The views of a scene show one set of named points, each view turned or mirrored, shifted and resized as a whole, with a little noise and some points left out.

Scene 1
View 1
q623: [-14  -3   3   9  -9   5  -3   1  -4   6  19  -8  10  -5  -7 -11  -6  11
   5   3   4 -10]
q526: [-11 -13  -7  16   3  -2  -4  -2  -9   7   5   1  14  -9  -8 -10  -5  -3
   0  -1  -4  -6]
q372: [-32   6  -8  38 -25  -8   6   1  -7  16  17 -33   4  -7 -17   6  -2   4
  17  21  -6 -11]
q465: [ -4   6  -7  18 -15  -6  -3  11  -3  20  12 -14  11  -7  -1 -13 -16   1
   8  12  -3 -18]
q28: [-24  -9 -22  46  -5 -20   4  -5 -14  18  -6 -16  10 -14 -16   6  -2 -19
   6  13 -19  -6]
q252: [  1   6 -10  19 -12  -9  -4  13  -4  23   8 -10  13  -8   2 -16 -19  -4
   6  12  -6 -20]
q246: [-36  -5  -2  30 -15  -1   5  -7  -9   5  18 -23   5  -7 -21   7   5   7
  12  11  -2  -4]
q780: [-24 -16   0  16   2   4  -1 -10  -9  -1  12  -3  10  -8 -16  -3   4   5
   2  -3   0   0]
q385: [  8  -2 -13  16  -2 -11  -7  11  -6  21   1   1  16  -9   4 -20 -20 -10
   0   5  -9 -17]
q713: [ -2  11   0  10 -18   0  -4  14   0  18  21 -15  10  -4   1 -17 -18  10
   9  12   2 -20]
q569: [-22  -4  -4  24 -11  -3   1  -1  -7  10  14 -15   9  -8 -12  -3  -3   3
   8   8  -3  -8]
q952: [ -7  -3  10  -4  -6  12  -7   4  -1   3  25   0  12  -3  -2 -20  -9  18
   3  -3  10 -11]
q397: [ -8  -5  -3  13  -5  -1  -4   3  -5  10  12  -5  12  -7  -5 -13  -9   2
   3   3  -2 -11]
q858: [ -9 -21  -2   6  12   4  -7  -7 -10   0   5  12  16  -9  -7 -14  -2  -1
  -6 -11  -1  -2]
q835: [-24  -1  -3  24 -15  -1   2  -1  -6  10  17 -19   7  -7 -13  -2  -3   7
  10  11  -2  -9]
View 2
q835: [-13  15   3   9   5   4   3  15 -13  -5   1  -7   1  -5   0  -3   5  -8
  11   3   4   2]
q372: [-16  25   5  12   9   8  -3  22 -22 -11   4  -3  11  -6  -3  -4  -2  -5
  17   5   5   1]
q780: [-10  -3   2  13   4   1   7   3  -9   9  -8 -11 -12  -9  -3  -3  12 -12
  11   4   9   2]
q952: [ -9   7  -2   0  -6  -3  17   7   4   1   0 -11 -13   0  12   1  17 -10
  -4  -3  -2   2]
q252: [-10  11  13   0   2   8  -4  10  -2 -13  18  -3  -3   6  -1  -3   9  -9
  -2  -2 -12   5]
q397: [-10   5   7   4   1   4   3   7  -3  -2   6  -7  -8   0   0  -3  12 -11
   1   0  -3   4]
q28: [-12   1  20  17  16  15 -20   8 -21  -6  11  -1   3  -5 -21  -9   1 -11
  18   7   2   6]
q569: [-12  11   5   9   6   5   2  12 -12  -3   2  -7  -1  -5  -2  -3   6  -9
  10   3   4   3]
q623: [-11  10   1   4  -1   0  10  10  -4  -1   0  -9  -7  -3   5  -1  12 -10
   3   0   1   2]
q465: [-11  15   9   0   1   7  -1  12  -4 -12  14  -4  -1   4   2  -3   8  -8
   0  -2  -9   4]
q858: [ -6 -13   7   7   1   1   5  -5   1  10  -1 -10 -21  -3  -4  -3  18 -16
   2   1   1   5]
q246: [-14  15   1  15   8   4   4  16 -20   0  -6  -7   3 -10  -2  -3   2  -7
  19   7  12   0]
q526: [ -9  -3   9   8   4   5  -1   3  -5   2   4  -7 -11  -3  -6  -4  12 -13
   5   2  -1   5]
q713: [-12  20   4  -3  -3   3   7  15   0 -13  12  -5  -2   4   9   0  10  -7
  -4  -4  -9   3]
View 3
q397: [ 11   8   6   7   5  19   6 -13  11 -12  -3  17  16   6  21   3  -7  -5
  -8 -13  19  -1]
q569: [  9  -2   0  13   8  12  -1 -14   6 -29   8  22   4  -5  26  15   0   2
   1  -9  17 -17]
q526: [  3   6   8  21  14  11   5  -9  14 -10  -1  28  12   4  20   0  -8   3
  -7 -16  15   7]
q28: [ -7  -4  -6  46   5 -12   7 -16  -9 -31  22  58   7  -4  28   5  -8  14
  29 -35   9  -9]
q623: [ 14   4   6   1   9  22   0 -13  14 -19  -2   9   9   1  23  11  -2  -5
 -13  -3  20 -10]
q835: [ 12  -4  -2   8   5  14  -2 -16   5 -33   9  18   3  -7  28  19   2   0
   2  -6  18 -23]
q465: [ 16  10  -1  -1 -14  23  12 -23  -1 -19   4  16  21  10  25   5  -9 -15
   8 -21  22 -14]
q780: [  3  -3  10  20  29  10  -6  -3  23 -18  -1  21  -1  -7  21  11   1  11
 -19   0  14   0]
q252: [ 14  13  -1   3 -17  21  16 -24  -3 -13   2  21  27  15  25  -2 -14 -16
  11 -29  21  -8]
q952: [ 20  11  12 -14  10  35   1 -10  25  -7 -14  -7  14   7  20   7  -3 -12
 -30   5  24  -2]
q385: [  8  19   5  12 -11  18  19 -18   2  -1  -3  28  32  20  20 -12 -19 -13
   6 -34  20  10]
q858: [  1   9  17  21  28  14   2   0  28   2 -12  23  12   6  15  -7  -8   6
 -26  -8  16  23]
q713: [ 24  12   0 -14 -16  32  11 -24   2 -19  -1   3  22  11  26   8  -7 -22
   0 -13  25 -19]
q372: [ 13 -10 -12  12  -5   7  -2 -23  -8 -49  22  24  -1 -13  33  28   5   1
  21 -11  17 -42]
View 4
q623: [-16   3   7   5  -4 -11  17 -10   6 -20 -13   8  -9   3  16   8  -1  -1
  -7  -7 -15 -13]
q526: [-11  13   8  -8   3   5  15  -9  -2 -20 -12   1 -14   4   3   1  -2   7
   7 -13  15  -9]
q385: [-10  12   2  -2 -11  14  21   6  19 -18  -5  23 -16  26   0  -8 -14  -4
  21 -26  29 -27]
q28: [-30  34   9 -41   2  18  17  -4 -24 -28 -24  -7 -14   2  14   3 -22  29
 -11 -33  51 -40]
q952: [ -6  -8   6  20  -5 -15  16 -11  20 -16  -6  14 -10   7  11   6   7 -12
   2   0 -29  -1]
q397: [-13   7   6   1  -5  -1  18  -5  10 -19  -9  11 -12  10   8   1  -4  -1
   5 -13   4 -15]
q713: [-22   0   2  11 -20 -11  24   3  24 -19  -9  29  -8  20  22   5 -15 -10
  -7 -19 -12 -36]
q372: [-43  20   9 -21 -10 -12  21  -5 -15 -28 -28   5  -5  -2  41  18 -23  19
 -42 -25   0 -52]
q858: [  2   7   9  -2  11   6  10 -16   1 -18  -8  -7 -17   0  -9  -3  12   3
  21  -2   9  14]
q246: [-32  16  12 -19   2 -13  15 -16 -22 -26 -27  -9  -6 -13  32  18  -9  21
 -36 -11  -7 -26]
q835: [-27  11   9  -8  -4 -11  17 -10  -7 -24 -20   3  -8  -2  27  13  -9  10
 -24 -13  -8 -27]
q252: [-20  10   2  -1 -16   4  23   7  18 -20  -9  26 -12  23  13  -1 -19  -3
   4 -27  16 -39]
View 5
q526: [ -5  20   2 -19   2   3  -4 -10  -2  -1 -15  -3   4  -4   7  -2  -7  13
  -1   1  -1  -1]
q713: [  1  20   3 -11 -11 -16   0 -25   2  16 -13 -17 -26 -20  24 -19  15  25
   1   6 -10   1]
q569: [ -2   1   9 -15   7  -2  -3 -19   1   1  -8  -2  -4 -12  12  -3   3  25
 -14  10  -7  -8]
q780: [-13   1   5 -18   9  10  -7 -14   4  -3 -24   5   9  -4   1   6   2   8
  -7   9  -4  -7]
q252: [  7  31   2 -16  -7 -14   0 -17  -5  10  -1 -16 -17 -13  22 -18  -4  29
  -1  -1  -4   4]
q465: [  4  23   4 -14  -6 -13   0 -20  -2  10  -4 -14 -18 -16  21 -16   3  29
  -3   3  -6   1]
q385: [  4  43  -2 -20  -9  -9   0 -10  -8   7  -5 -15 -10  -7  17 -15 -13  21
   6  -8   2   8]
q372: [  8 -13  17 -13  13  -9  -2 -26   0   1  10  -2 -10 -19  20  -7   5  46
 -29  16 -12 -16]
q246: [ -3 -17  15 -14  15   1  -5 -23   4  -3  -6   5   1 -13  10   2   7  29
 -24  17 -10 -16]
q835: [ -1  -3  10 -14   7  -4  -3 -23   3   3  -7  -3  -7 -14  14  -4   8  28
 -16  12  -9 -10]
q858: [-15  24  -3 -21   0  11  -5  -6   1  -2 -31  -1  10   2  -1   3  -6  -3
   8   0   2   2]
q952: [-16  15  -1 -11 -10  -1  -4 -22  10  14 -39 -10 -15 -12  10  -8  23   2
  11   9  -8   1]
q623: [ -9   8   3 -13  -2  -2  -4 -21   6   7 -24  -6 -10 -12  11  -6  14  14
  -2   9  -8  -3]

Which points are out of place in each view (at most two, in the order of its rows)? Write none if all are in place.
view 1 -> q526, q28
view 2 -> q780, q952
view 3 -> q623
view 4 -> q397, q835
view 5 -> none
